Points on a hilly landscape, in no order, each with its height.
From any point a ball rolls to the lowest of the 2 points nearest to it. It stops when none of these is lower. Distance is the straight distance between rows; heights are no part of it.
Q_454: [ 10.3   6.2  26.9 -28.1 -27.5  50.7 -36.1 -16.1 -48.7  15.0   5.2  42.7
  -3.6   2.6  -9.9  -6.6  -1.8 -32.2 -19.8  70.7   8.0  41.8]  h=379
Q_894: [-21.5 -51.4  54.2  12.3 -10.5 -22.1   0.5  35.4 -25.8  18.8   6.0  18.9
 -17.5   7.6   3.3  -4.2 -10.6  40.8  12.3  77.9 -13.4 -10.2]  h=495
Q_206: [ -8.5 -31.9 -25.8  37.1  16.7  23.5   5.0  -8.1   1.6  -9.6  38.8  25.8
 -13.4   9.0  -8.0  25.3  13.6 -43.8  12.7 -40.4  -4.6 -28.8]  h=165
Q_205: [-63.6 -41.6 -13.5  13.2  -7.5  30.7   6.1  21.3  24.0  -3.2  25.7  28.9
   2.9  57.7 -29.8  -1.3  18.3  32.0  26.4 -12.6  23.0  26.7]  h=309
Q_792: [ 61.9   8.2  68.1 -12.4  -3.7 -56.0  -5.6  16.7  33.6   7.7 -11.7  28.7
 -20.4  -7.8  10.1  -3.8 -29.1  40.4  22.3  33.5  11.2  27.4]  h=281
Q_385: [ 34.9  11.9 -13.0 -33.2  50.9 -10.6   4.8  35.5   8.2   5.0  -9.8 -68.8
 -22.1 -40.9   7.4 -49.0  -6.4 -43.6 -13.2 -44.4  29.1 -31.5]  h=504
Q_631: [ 57.1   4.2  69.6 -19.8 -11.9 -43.9 -12.8  17.9  31.8  -5.5  -1.3  18.6
  -3.8  13.3   0.5  -8.3 -12.8  24.2  14.0  -7.8  23.3  28.6]  h=219
Q_535: [-11.4  26.4  -2.0  -0.8  12.9  60.3   0.2 -18.5   0.9 -19.4 -18.1 -20.9
 -18.0 -14.7  14.6  30.0 -35.5   9.5   6.2  50.4  15.4  30.8]  h=497
Q_989: [-40.6  -8.5 -18.3  -1.7  -0.1 -13.6  30.9  44.7  14.2   2.1  -8.5 -70.7
   9.9   2.2 -24.2 -46.0  18.1  -0.3  -5.0  -2.2  10.1 -54.4]  h=630
Q_128: [-23.0  18.5 -26.6 -28.0   3.7 -13.6 -21.5  -1.4  28.5 -17.4 -15.1 -31.9
  32.9  45.5  -9.1 -49.5  38.8  33.5  -6.9 -28.8  34.0  15.8]  h=97
Q_687: [-27.8 -46.9  54.8   4.4 -48.3 -14.2  11.7  25.0 -16.1   7.9  52.1  41.0
  -4.0  57.1 -24.8  -8.3  17.3   8.3   0.4  36.6 -13.3 -16.3]  h=430
Q_436: [-72.4  -4.1   4.5  16.9  -1.6  -3.8  13.2  -7.7  -0.2  -5.1  10.2   1.2
  25.8  41.0  20.3  22.1   2.9  74.2  -5.8  46.3  -2.6  11.6]  h=367
Q_119: [ 12.5 -11.4   2.3  -1.4  11.1  33.5 -41.6  37.7   7.5 -14.8 -11.0  21.8
 -39.4 -44.0  24.2 -10.4 -14.5 -31.3  10.4  12.7  30.7 -14.7]  h=651
Q_893: [-56.4 -15.8  12.8  32.3  -3.0 -29.7  16.4  -6.6  13.8  10.7  13.8  19.3
  18.3  15.9  16.4  54.8  -5.6  83.9  11.8  35.9 -11.7   0.2]  h=336
Q_748: [ 30.2   2.6  40.3 -15.5 -47.1   0.5  25.6  19.0 -26.3  -0.5 -37.8  11.4
 -25.0  19.3 -61.8 -19.8 -13.3   6.8  -3.4  25.2 -22.9  29.0]  h=429
Q_977: [ 46.6  13.2   3.1 -26.8  14.3   1.7 -34.8   7.1 -10.7   1.6  -5.3   6.2
 -17.4 -62.7  33.8 -21.1 -15.7 -37.4   7.4 -11.5  17.5  -3.2]  h=676
Q_266: [  2.3  21.4   5.0   1.3  13.7  27.9 -16.5   2.0   2.9 -12.2 -41.7   0.5
 -31.0 -46.9  35.0  27.6 -44.4  18.8   3.8  64.3  21.2  24.5]  h=458
Q_473: [ 34.3   4.5 -25.8   8.6   2.3 -15.7 -55.6 -17.3 -41.8  31.0  -2.1  46.6
   2.9 -38.7  27.4  -9.0  45.8 -58.2   5.6 -51.8 -19.7 -22.9]  h=724
Q_784: [ 16.3  21.0  18.6 -22.7 -50.6  28.2  52.0 -29.9 -39.6   5.8  17.6 -26.2
  13.5  23.7 -38.2  -0.8  -9.4 -20.8 -39.5  10.0 -20.2   4.0]  h=424
Q_988: [-42.4 -37.7  13.8  61.5  -6.1  20.3   2.2  12.2 -14.9  29.0  33.2  61.0
 -11.6  -6.1  16.5  56.9  -1.2   7.3  11.9  19.2 -31.9 -25.4]  h=238
Q_547: [-49.3  -4.2 -27.6 -11.4 -17.0 -21.8 -11.7   2.2   6.2 -15.3  -7.9 -22.6
  31.8  43.5  -9.3 -34.0  45.7  23.0  -2.8 -20.5   7.8   0.9]  h=67
Q_232: [-72.1  -8.7 -32.4  24.8  10.3  42.0   0.1  -5.6  12.8 -26.9  49.4 -46.2
   9.3  24.9  25.3  29.1   0.7  -6.1 -16.2  42.3  30.3 -16.1]  h=614
Q_869: [ 10.7  61.6  22.4 -16.5  -5.1  54.0  41.4  -2.6 -10.0  -2.9  -0.9 -87.9
   1.8  14.7   9.5   6.8 -20.2 -37.4 -21.3  16.5  23.8  -8.6]  h=435
Q_590: [ -3.4  32.1 -20.1 -11.8  28.5 -50.0 -31.0  -6.7  -3.7  -1.4 -50.6 -24.1
  12.6 -58.2  40.5 -15.2  -6.7  28.6  16.3  32.2   6.5  -5.4]  h=536
Q_71: [ 23.1  14.1  12.9  -1.4  12.1  -5.7   2.0   1.3  20.4  -8.9 -34.6  13.7
  -9.7 -39.0  11.2  16.9 -32.9  32.9   6.3  17.0  -1.6  16.8]  h=406
Q_321: [-12.8  -3.1  38.1   9.5  -3.9 -56.0   4.6   5.9  30.8   5.0  -3.7  30.4
  19.8   3.6  25.1  27.1  -4.4  58.3  11.6  11.9  -4.6  -9.0]  h=286
Q_780: [-50.2 -22.8 -37.2   2.4   4.8   4.9  27.9  24.0  26.3   2.8  21.2 -78.1
  12.9  14.6 -14.5 -22.8  19.0 -22.8  -2.5   1.8  13.8 -73.0]  h=642
Q_576: [ -1.1 -32.0 -45.5  33.7  34.2  59.5  -5.3 -32.0   1.8 -20.7  21.5  22.8
 -16.3  15.2 -12.9  31.5   9.8 -61.7  10.9 -31.0  -6.5  17.7]  h=203
Q_622: [-39.9 -18.0  -2.7   3.8  -9.8  43.9   9.3  17.1 -19.7   1.3   4.5  -1.9
 -11.3  17.5 -23.2   8.5 -23.6   4.6  -5.6  35.8  -7.1   6.8]  h=516
Q_773: [ -6.1  47.8  46.2  -8.8  -0.9  26.8  49.6  27.8   3.7   0.5 -29.3 -87.7
  -6.2  -3.8   7.3  -1.5 -31.8   0.0   0.4  39.6  15.8  -8.7]  h=471
Q_89: [ 34.4  25.5  -7.2 -28.9 -14.8  28.1 -32.7 -19.3  -7.5  -9.2 -22.5  26.8
  -2.2  -8.9 -13.4 -11.8  -8.0 -17.5   2.4  -3.1  11.6  49.2]  h=320
Q_877: [-31.9 -22.2 -71.7  47.3  58.9 -30.4 -30.7 -19.7  11.8 -12.2 -17.9 -17.6
  13.4 -17.3  25.3   2.8  36.9 -13.9  19.7 -20.1 -13.0 -21.4]  h=361
Q_346: [  9.1 -20.6   4.6   4.9 -42.1  16.2   7.8   4.5 -36.6  10.9  -2.4  53.1
  -7.4  12.6 -32.2   5.0  -3.7 -28.1  -7.5  -0.4 -32.0   8.1]  h=389
Q_701: [  5.4  16.2  31.9 -18.6 -22.6 -32.1  12.0 -22.0  -3.7   4.8  70.0 -13.6
  32.0   3.5  25.7  -2.2  29.6 -32.2 -25.7 -32.3   3.0 -48.5]  h=232
Q_67: [-31.9  -1.7 -31.9  -5.9  11.3  29.4  -9.1  -2.0  15.8 -15.1  17.4 -67.7
   0.6   4.5  12.9 -27.6  14.5 -40.8 -22.1  15.5  29.5 -49.1]  h=646
Q_105: [ 17.2  10.0  51.5  -8.5 -32.8 -56.3  30.5 -11.7   0.9   5.4  48.2 -17.6
  27.1 -20.4  22.4  15.8  -0.8  -4.7 -25.0  -1.1 -18.9 -53.4]  h=195
Q_586: [ 27.6 -15.2  10.8  14.0   6.3  20.3 -32.3  18.4  33.6 -12.5   9.3  56.4
 -19.4  22.1   7.1  10.5  12.1   7.3  17.6 -52.6  26.6  24.3]  h=244
Q_776: [-43.2  -5.1 -45.3   9.9 -11.3  36.5  28.0  -4.0 -26.5  -8.2 -18.8 -19.4
  -6.4   1.5 -31.7  -1.1  -9.5   9.7  -2.5  28.9 -20.0  -0.1]  h=499
Q_327: [  4.7  35.4  -9.1   2.6  14.6  60.4  24.5 -22.1  15.1 -19.2  27.4 -79.2
  -9.4   4.6  18.6  24.6 -23.3 -32.6 -17.9  -0.1  26.9  -7.6]  h=413
Q_591: [ 25.5   2.1  53.3 -13.1 -17.6  11.6  32.8  32.8  36.8  -9.8   5.9 -20.7
 -19.6  46.6 -34.3 -12.2 -16.4  24.3   7.0 -27.7  26.8  23.4]  h=584
Q_657: [  6.7  -0.7  19.3   7.5   7.5 -66.9 -40.0  20.8  35.8  -4.8  -9.1  31.9
  21.6  -1.4  26.0  -9.3   5.1  52.3  11.8 -23.5   0.0   6.9]  h=236
Q_781: [ 14.6  11.0  49.8  -8.0 -19.6 -72.4  12.2  -5.4 -13.0  26.3 -21.2  -3.3
  13.1 -34.2  14.9  12.8 -17.6  24.8  -3.0  76.6 -15.1 -24.0]  h=440
Q_630: [ 23.5 -20.0 -18.9 -17.5 -26.6  34.1  14.6  23.5 -41.7   8.6 -18.9  -9.9
 -21.7 -33.2 -43.1 -42.1  -3.6 -64.2 -19.9 -16.6 -14.8 -22.6]  h=573
Q_686: [ 19.1  -4.9 -51.1  -3.4  62.4  -7.3   0.6  25.5  24.0 -19.3 -37.1 -42.3
 -29.1 -38.6  -5.5 -23.1  -8.9 -23.2   7.1 -41.4  21.8 -15.0]  h=469
Q_70: [ 34.2  36.4 -31.5   3.1  23.6 -21.4 -35.4 -57.3  -7.2  13.4 -25.7  18.2
  29.7 -19.2  20.6  24.6   5.2  19.1   1.8 -11.9 -19.5  36.6]  h=256
Q_613: [ -0.8 -15.5 -55.2   9.9  44.6  59.2 -14.7 -29.3  24.1 -39.7   9.5   3.7
 -32.3  28.3 -13.3  10.2  16.2 -42.8   2.1 -36.1  22.7  39.2]  h=241
Q_983: [ 13.3  33.1 -10.7 -19.7 -11.9 -33.3 -15.7 -33.2 -30.4  11.5 -57.2  21.5
  22.9 -25.1   1.6  -1.4  -2.9  40.7  -0.6  55.6 -16.2  37.1]  h=474
Q_485: [ 18.2 -10.1  -6.0 -21.7  13.1  -6.6  18.9  47.9  23.4   6.5   0.5 -46.8
 -16.9   2.2 -25.7 -54.3  12.0 -43.8  -7.2 -56.5  26.5 -43.6]  h=531
Q_551: [ 42.0  -0.1  47.0   0.3   3.1 -55.5  21.9  13.3  21.4  -8.1  24.8  25.9
  -2.4  -5.7  18.7  13.0 -15.6  -1.0  -4.4 -53.8 -12.5 -22.0]  h=123
Q_322: [ 20.6  22.5  -4.8  -7.5 -25.5  -7.0  -6.0 -36.5 -46.4  28.8 -46.5  47.8
  22.5  -7.1  -7.0  -0.4  -2.1  18.7 -21.1  60.7 -28.2  41.9]  h=445
Q_32: [ 47.3 -10.3  67.8 -19.4 -15.5 -43.5  -2.5  19.2  32.4  -0.4  12.3  40.5
  -1.0  12.3   0.9 -23.7  -0.3   0.7  15.4 -51.0  10.2  11.8]  h=174
Q_285: [ -1.4  25.1 -19.2 -10.3  12.7 -57.5 -42.7  -3.9  -6.9  12.5 -59.8  10.6
  20.5 -39.2  18.4 -24.1   0.1  49.5  13.1  23.8  -9.5  15.1]  h=508
Q_769: [ 55.2  41.0 -26.6 -22.8  35.4 -28.8 -10.4 -37.5 -23.2  13.5  -9.2  13.0
  17.7 -52.6  28.6   6.8 -17.0  -2.5   1.5 -28.2 -30.0  24.3]  h=297
Q_614: [-12.1  18.9   2.7  -7.1  22.2 -31.3   7.3  20.6  16.0  -9.5 -34.6 -60.4
  -2.5 -51.1  33.9 -15.4 -23.7  33.7  10.8  33.4   8.0 -30.3]  h=568
Q_689: [  9.2  18.4  -9.3 -23.4 -24.6  56.4 -21.3 -27.7 -22.5  -8.3   2.7  24.7
  -9.9   6.0   7.5   9.7 -12.3 -35.1 -14.7  20.7   6.2  37.9]  h=346
Q_699: [-25.7 -35.1  20.6  29.8  17.2  11.4  22.6  57.0  40.5  -7.1  27.5   4.4
 -29.9 -22.5  16.9  37.9 -26.0  18.6  32.9   9.9  18.3 -25.5]  h=237
Q_377: [  9.7 -11.6  31.3   8.7  -6.0 -12.3 -30.2   3.8  13.9  -6.9  34.3  37.3
  -4.0 -11.6  49.9  26.3   7.6  -9.0   7.7  -5.1  18.9 -16.6]  h=606
Q_451: [  9.8  25.0 -45.0  21.0  21.6  -2.5 -54.4 -36.4  -4.4  -4.6 -47.5  36.0
  11.8  -2.5  11.5  12.5  11.8  14.4   9.4 -21.5  -4.9  51.5]  h=277
Q_417: [-39.7 -58.9  48.8  26.2 -14.8 -23.6  -5.2  53.8  -5.3  11.1  25.2  37.0
 -13.1  19.4  -4.1  -7.9   6.4  21.0  21.0  47.4   3.7 -24.6]  h=460
Q_755: [ 30.6  35.6  -5.8 -54.5  36.4 -49.6  -4.0 -10.8  11.6  16.9  50.0 -43.2
  15.4  -6.5  43.5 -33.6  14.0 -11.9 -20.0 -73.9  12.9 -12.9]  h=279
Q_267: [ 24.9  22.4  14.5 -45.0   5.0 -49.8   1.2 -23.4   6.0   8.3  72.7 -31.3
  28.5  -2.5  37.6 -11.8  21.8 -11.9 -26.9 -50.7  11.2 -31.3]  h=257
Q_836: [ -9.3  14.8  -3.0 -19.4 -33.9 -30.0  11.5 -54.5 -26.2   0.6  39.4 -12.8
  48.5  17.4  15.9  -4.7  34.3 -17.6 -32.3 -13.9  -9.9 -29.2]  h=258
Q_772: [ -9.6 -16.5 -72.2  37.6  69.1 -12.0 -23.5 -17.9  -9.7 -12.7 -39.2  -7.8
  -7.6 -51.0  20.7  -0.4  19.7 -23.4  10.2 -27.0 -26.0 -12.2]  h=397
Q_155: [-37.5 -29.8 -26.0  74.4   7.1  20.8 -18.8  -3.4 -10.7  10.6   6.8  54.2
  -2.5  11.4  -1.5  43.2  16.2  19.8  21.4  -9.9 -32.8   9.3]  h=282
Q_696: [-46.8 -35.5 -40.9  13.2 -11.0 -13.7  10.6  11.9   5.9  -4.0   0.8  -2.0
  23.5  32.5 -28.0 -19.2  39.4  18.9   8.0 -31.8 -10.2 -26.8]  h=99
Q_750: [ 19.4  -2.1  63.0 -11.4 -31.4  26.5  14.4  25.1  25.3 -20.8  33.3  11.6
 -22.7  43.2 -23.9  -8.5  -1.1  -4.0   4.9 -25.3  36.0  20.2]  h=597
Q_314: [ 52.2  10.7  39.4  -8.3   7.9 -42.0  -4.4  14.6  11.3  10.6 -41.9  22.2
 -15.9 -30.4  11.6  13.1 -43.6  41.9  18.1  44.9   1.0  17.6]  h=351
Q_737: [ -2.1  25.9  48.9 -24.4 -36.7 -29.7  21.0 -43.9 -31.0  18.9   6.9 -15.8
  28.4  16.2   3.1  18.8   0.6  37.8 -30.7  88.8 -12.7  15.3]  h=530
Q_139: [ 49.0   9.0  28.6  -1.9 -26.1  28.0  31.1 -14.4 -10.7   6.2 -18.4  30.2
 -13.4 -12.1 -25.0  46.6 -44.8   2.3  -8.3  32.1 -32.8  19.8]  h=498
Q_28: [-43.2   6.2 -31.5  10.2  26.5  51.7 -14.6   8.6  37.6 -28.7  12.7 -55.4
 -13.5   2.5  18.1   1.6   0.6 -18.8  -6.4  30.4  56.7 -14.9]  h=629
Q_30: [  7.7   2.7  -8.1   7.8 -13.6 -30.7 -17.3 -18.1 -47.7  33.4  -8.2  33.1
   9.9 -41.9  19.7  15.4  10.1 -25.5   1.9  19.9 -34.4 -31.8]  h=751
Q_690: [-38.7 -26.8   9.4  13.1  -9.4  66.1  39.7  15.3  -8.8   4.5  27.1  18.0
 -25.9  16.1 -28.1  31.6 -31.2  13.9  -6.0  38.5 -11.8  25.4]  h=534
Q_486: [ 21.6  -3.4 -17.4  34.1  -9.0 -14.5 -33.0 -31.6 -49.8  28.3  10.9  32.3
  14.1 -43.1  32.3  11.3  32.8 -56.6  -0.5 -22.3 -34.5 -40.3]  h=737
Q_946: [ -0.6 -11.5   0.3  16.3 -21.3  23.6 -18.7 -10.1 -28.0  15.2 -28.8  75.4
  -5.2  23.9 -25.7  18.6   3.1   0.7  -5.4  10.0 -23.0  43.8]  h=360
Q_217: [  7.1   5.1  18.6  13.6   2.0  20.7  68.5  36.2  24.3  -0.6 -21.0 -46.3
 -27.9 -23.8 -27.0  17.1 -52.6   8.3  16.0   4.7 -13.2  -8.7]  h=535
Q_446: [-16.5  -9.2 -28.9  60.8  10.6  29.7 -15.3 -11.1 -20.2  19.1 -22.7  67.3
 -10.8  27.9 -21.0  28.1  13.8  15.1  12.1  -7.1 -29.1  33.4]  h=318
Q_179: [  7.5   0.8  35.2 -15.7 -16.2 -39.1 -26.4   6.5 -25.4  13.3 -24.2   2.9
  -2.4 -25.7  16.8 -18.7   3.1   9.7   6.2  81.4  14.5  -5.6]  h=492
Q_411: [ 11.8  -8.6 -44.1  13.6  48.1  -4.9 -22.0  15.9  15.9 -18.3 -44.5   0.6
 -19.9 -38.0   2.3 -14.3 -11.7  -6.4  19.3 -31.1   0.0   1.5]  h=441
Q_564: [  6.1  24.2  -2.6 -12.2  19.9 -33.5  24.9  40.5  12.4  -1.5 -44.7 -70.9
  -1.0 -38.2 -19.2 -48.1 -17.7  28.9   9.2   4.8  -7.5 -26.4]  h=596
Q_867: [ 56.1   9.0 -22.3 -20.4  24.3 -11.8 -54.3 -10.0 -15.1  20.7  -6.2  36.1
   0.9 -20.5  12.3 -24.2  21.6 -42.7   1.7 -77.1  -2.8  15.5]  h=708
Q_609: [ -8.7  38.1  35.3 -36.5 -44.1  -2.0   4.0 -42.8 -28.3  15.6  27.3 -26.1
  30.7  10.3   4.7   2.7  14.7  10.1 -26.5  57.4   3.2  13.7]  h=557
Q_221: [-12.3   8.9  30.5   5.5 -36.2 -48.2  15.1 -33.2 -24.8  27.8  -5.8  13.5
  29.5   5.9  17.7  39.8  -0.7  42.0 -20.5  60.9 -24.3 -13.2]  h=491
Q_342: [  8.0  26.6  42.9   4.7  -3.2   6.6  60.6  17.4   5.7  -6.1 -22.3 -60.7
 -16.5 -29.6  -3.6  20.8 -45.1  17.5   1.1  33.5 -12.9 -18.9]  h=507
Q_758: [-15.8   0.4  18.7   4.2 -25.8   8.9  -4.7 -20.0  13.5 -20.1  39.9   3.7
   5.8  18.6  20.5  23.6  -2.9   9.0  -7.7   8.2  19.8 -10.2]  h=588
Q_467: [ 32.5  16.2 -13.9 -24.3   1.5  46.4  47.3   5.8 -26.9   3.5 -26.9 -51.9
 -29.2 -22.0 -42.0 -29.1 -26.9 -61.0 -17.4 -19.8 -13.3 -15.1]  h=589
Q_442: [ -8.3  39.1  -4.5 -43.2   1.6 -20.4 -30.1 -19.1  34.9 -14.5  20.4 -37.0
  33.9  31.2  25.1 -39.7  25.7  15.8  -2.9 -31.4  42.1   8.4]  h=130
Q_166: [  3.7  -2.4 -34.5  -0.6 -21.2  28.7 -19.9 -23.4 -30.1  -6.8  -2.1  37.9
  12.4  39.8 -36.2 -12.7  37.8 -22.1 -13.9 -49.6 -13.6  28.8]  h=310
Q_607: [  4.5  -7.9 -14.2  16.7  25.7 -38.2 -43.1  19.9  35.7   3.7 -45.0  43.3
   2.3   1.6   7.8 -15.7  15.9  44.4  26.4 -42.3   8.4  22.3]  h=185
Q_135: [ 41.7  43.8 -28.4 -46.8  43.7 -24.4   5.7 -45.7 -16.2  13.6  12.0 -39.1
  10.3 -38.8  29.9  -6.9  -9.9 -18.5 -12.6 -26.8 -20.1   8.6]  h=332
Q_927: [-43.9 -45.0 -25.0  39.6  21.0  24.5  30.9  32.9  50.1  -1.6  51.3  -9.2
 -25.3  -4.8  -2.0  37.7 -12.2   4.2  39.3 -13.5  20.1 -22.4]  h=234
Q_198: [ 19.7  16.9 -30.9  -1.5  48.6  29.5  43.8 -30.7  19.2 -21.7  14.4 -65.9
 -16.8 -22.1  10.0  32.9 -33.6 -17.2  -3.9 -21.9   2.4   3.2]  h=390
Q_100: [ 11.7   5.6 -19.6  15.4  16.6 -11.1 -48.3   1.9  10.6   3.0 -55.4  48.7
   4.2   7.9  -1.1  -0.4  10.7  36.8  18.1 -11.5  10.4  47.6]  h=235
Q_625: [-21.9  -9.7  -8.7  30.2 -13.0 -17.8 -11.1   3.0 -46.8  27.9 -30.2  39.7
   8.1 -30.7   2.1  13.5   0.9   7.6  -0.6  49.6 -46.3 -26.5]  h=766
Q_403: [-55.7 -37.0 -79.0  41.0  57.9  13.7 -31.7   1.8  21.9 -12.5 -14.3   8.6
  -4.4  14.2  -0.4  -5.6  44.1 -10.8  26.2 -18.0   5.6 -10.4]  h=319
Q_238: [ 66.2   1.6  47.9 -23.4 -32.7  -7.6  42.6  -3.0 -14.1  15.1 -15.9  29.1
 -14.0   4.1 -42.8  17.6 -34.6  -5.2 -12.2   8.1 -23.0  21.6]  h=465
Q_654: [-13.4 -19.7  43.0  19.6 -19.8  45.7  59.4  10.7  17.0  -4.2  46.9   5.6
 -27.0  21.9 -11.1  53.1 -29.0  22.8   6.6  15.3   8.7   6.1]  h=556
Q_393: [  1.5 -26.7 -13.8 -20.0  -7.0  -5.1  -9.8  41.6   1.4  -1.1  -6.3 -19.8
  -5.6   4.8 -22.8 -57.1  29.6 -51.3  -8.2 -38.5  17.2 -48.1]  h=544
Q_605: [-81.2 -20.2   5.1  12.4 -26.6  -5.9  16.9   6.1 -14.0   3.3  27.4 -17.9
  17.5  46.2 -10.9   0.9  19.0  48.6 -12.4  41.2  -0.8  -7.0]  h=391
Q_163: [-11.2  10.2   5.6 -18.8  -9.6 -37.2  32.0  34.6   2.1   1.6 -24.9 -72.3
  18.8  -9.7 -30.9 -67.0  18.0   4.5  -2.1  -4.0 -12.0 -35.4]  h=616
Q_608: [ -7.7   7.7  10.2   0.2   6.0  14.8  41.7  36.9  41.2  -6.8   1.6 -55.5
  -8.4  28.5 -20.6 -16.0  -6.3  26.6  10.5 -23.0  29.8  -2.5]  h=567
Q_896: [ -6.0  10.0 -39.6  -3.6  -0.8  13.6  29.8 -12.7  -7.1  -6.3 -34.4 -33.7
   3.5  -4.1 -33.7  -7.7 -15.1  13.6  -5.8  -9.4 -20.4   9.6]  h=482
Q_54: [-26.0 -23.1 -39.8  28.0   6.6 -15.6  19.4   6.1   3.1   3.4   6.9  -0.9
   5.4   4.4 -18.2  -1.9  15.2 -12.0   7.4 -33.4 -22.8 -42.4]  h=128
Q_380: [-15.9   1.0 -42.0   2.7 -11.9  26.6 -41.6 -58.9 -32.5  -8.7  22.2  23.8
  26.1  38.1  -0.8  -3.7  44.0 -43.6 -21.0 -22.3  -2.7  16.9]  h=292
Q_810: [-58.9 -16.9 -29.2  33.1   9.4  35.8   4.0 -20.9  28.2 -27.5  61.6 -21.7
  14.4  38.1  16.1  25.9  25.8 -13.7 -16.7   6.9   9.3 -28.6]  h=605
Q_127: [ 32.3  -1.0  -1.6 -11.0  -0.6  18.2 -46.1  13.9   3.9  -5.2 -49.1  44.8
 -15.9   0.6 -12.8 -22.6  -1.4   8.4  10.9   2.1  17.0  58.9]  h=285
Q_57: [ -2.0  -3.3   0.3   7.0  16.7  30.5  52.6  29.4  40.5 -12.9  -1.1 -45.5
 -17.4   1.0 -21.2  11.6 -29.2   8.4  19.3 -22.8  11.9 -12.0]  h=553
Q_611: [ 64.0  11.0   5.3 -46.3  15.6 -22.7 -33.6  22.1  -8.6  11.1 -16.4  15.2
   1.3 -50.6   8.7 -47.2  -1.0 -40.5   4.8 -41.0   7.3  12.4]  h=692
Q_718: [ 43.5  24.4   9.9 -31.0   7.6  -1.6  -8.6 -13.3  22.5 -14.6  12.6 -10.5
  -4.3  12.8   9.1  -4.5 -10.5   3.4 -16.7 -60.5  12.8  31.5]  h=187
Q_823: [ -9.0 -16.9  23.9  11.7   0.7 -12.6 -55.5  27.5   5.9  -1.2   0.3  42.7
 -13.7 -31.1  41.5  -7.5   4.0 -13.4  13.2  26.2  26.8 -17.0]  h=626
Q_553: [ 32.1   8.0  29.7   3.6   0.5 -61.8  32.1  -9.0  -2.6   7.5  39.6  11.4
  12.6 -23.2  22.6  33.3 -27.0 -13.2 -15.1 -51.1 -29.8 -41.5]  h=155
Q_813: [ -4.6  -6.5  35.3  14.5 -11.8  19.7  39.1 -12.3  31.9 -20.9  47.6  -5.2
  -0.6  16.2  13.4  45.3 -15.5  10.8   1.8  -9.5   0.9 -22.3]  h=574
Q_930: [-27.7 -32.0  -7.0  26.6   3.6  44.6 -14.8  31.6  19.8  -8.3  13.4  56.9
 -22.9  42.8 -17.2  -0.3  10.0   5.1  21.9 -26.5  10.3  30.9]  h=283
Q_980: [ 10.1 -38.0  62.1 -14.8 -17.2 -49.5 -20.1  28.8 -24.6   8.6 -26.0   1.3
 -10.3  11.1  -8.5 -39.7  -2.8  29.8  19.8  85.0  10.4   7.3]  h=537
Q_6: [-55.2 -25.2  25.7   7.8 -49.0  -5.1   8.3  11.4 -18.0   3.3  40.5  18.0
  11.5  49.9 -23.3  -0.6  26.6   6.1 -15.8  24.2 -11.4 -16.3]  h=410
Q_722: [-41.2 -23.0 -72.8  25.4  35.5  39.8 -32.0 -10.8  21.8 -25.2  -5.5  -2.0
  -3.6  40.7 -16.0 -15.2  31.6 -10.6  10.6 -14.7  16.9  28.3]  h=284
Q_378: [-27.8 -39.7   8.7  41.9  13.5  18.1   6.6  32.1   7.3   8.4  -3.2  44.1
 -31.2 -34.9  13.6  48.4 -27.1  16.4  31.9  28.2 -14.8 -17.5]  h=176
Q_585: [ 10.3  14.8  26.3 -34.4 -40.5  10.3  -5.4 -27.3 -44.4  28.8 -17.0  50.4
   9.3  12.8 -20.4  -0.5  -8.1  -4.6 -18.9  75.9  -9.3  42.8]  h=412
Q_118: [ -3.1 -30.9 -34.2 -19.5 -21.1  21.2 -13.2  31.8 -34.5   2.8 -17.7   4.1
  -8.5  -8.2 -36.3 -49.5  17.7 -50.3  -9.1  -9.5 -14.1 -16.6]  h=561
Q_729: [ 38.7  31.4  16.5 -53.6   2.5 -14.7 -22.2  -6.5  24.8  -5.9  28.6 -19.4
  28.2  33.5   9.6 -36.0  25.0  -4.3 -15.3 -57.0  40.2  31.6]  h=159
Q_510: [ 11.9  15.2  12.5 -22.6 -26.7  14.7  24.2  -3.7 -29.6   5.9 -51.3 -19.0
  -0.1  11.0 -48.8 -24.3 -11.9  13.6  -2.5  16.9 -15.6  32.6]  h=457
Q_343: [ 13.7  22.2 -14.0  -8.4 -18.6  -8.8 -16.7 -45.9 -17.3   2.1  -9.8  32.4
  38.4  38.0 -21.5   0.4  20.6  18.0  -7.9 -48.9 -23.5  40.2]  h=330
Q_356: [  3.8  -3.5  -1.4 -11.0 -52.8  44.3  31.2 -10.6 -45.2   5.8  -5.8  18.0
   7.6  11.3 -43.1   1.2 -13.9 -33.1 -25.3  17.7 -45.8   5.8]  h=407
Q_568: [-26.5 -57.4 -39.5  58.4  39.1  24.7  11.4   8.6  39.4   0.8  39.5  10.9
 -21.7   3.8  -5.9  31.3  18.1 -15.1  36.5 -38.2  -3.4 -19.5]  h=202
Q_260: [ 38.3  50.8 -16.3 -15.2  42.8 -20.6  36.9 -50.1   0.2  -3.4  19.1 -61.7
   5.5 -34.6  28.8  33.0 -47.4  -2.6 -20.2 -24.3 -15.6   1.9]  h=363
Q_562: [ 30.0  -5.2  -3.4  -2.0  17.3   9.6 -31.8   1.1  37.9 -24.4  24.1  20.1
 -13.7  17.7  12.4   3.1   9.9 -18.7   0.6 -68.6  32.0  14.5]  h=217
Q_491: [-22.0  19.8 -36.4 -14.2 -21.5   8.2  -7.2 -55.9 -23.4  -3.0  31.9 -10.7
  44.3  29.5   9.8  -7.9  42.5 -15.1 -26.2 -22.6  -7.1  -1.3]  h=274

Two balls start at each pair of points below. Name the first point that both come to, or write none.
Q_119 / Q_28: Q_758
Q_30 / Q_322: none
Q_166 / Q_689: none
Q_346 / Q_630: none

For each start below, name the point where the ball stops.
Q_772: Q_206
Q_586: Q_547
Q_608: Q_70
Q_417: Q_607
Q_71: Q_551
Q_977: Q_748
Q_989: Q_607
Q_784: Q_378
Q_285: Q_607
Q_67: Q_748
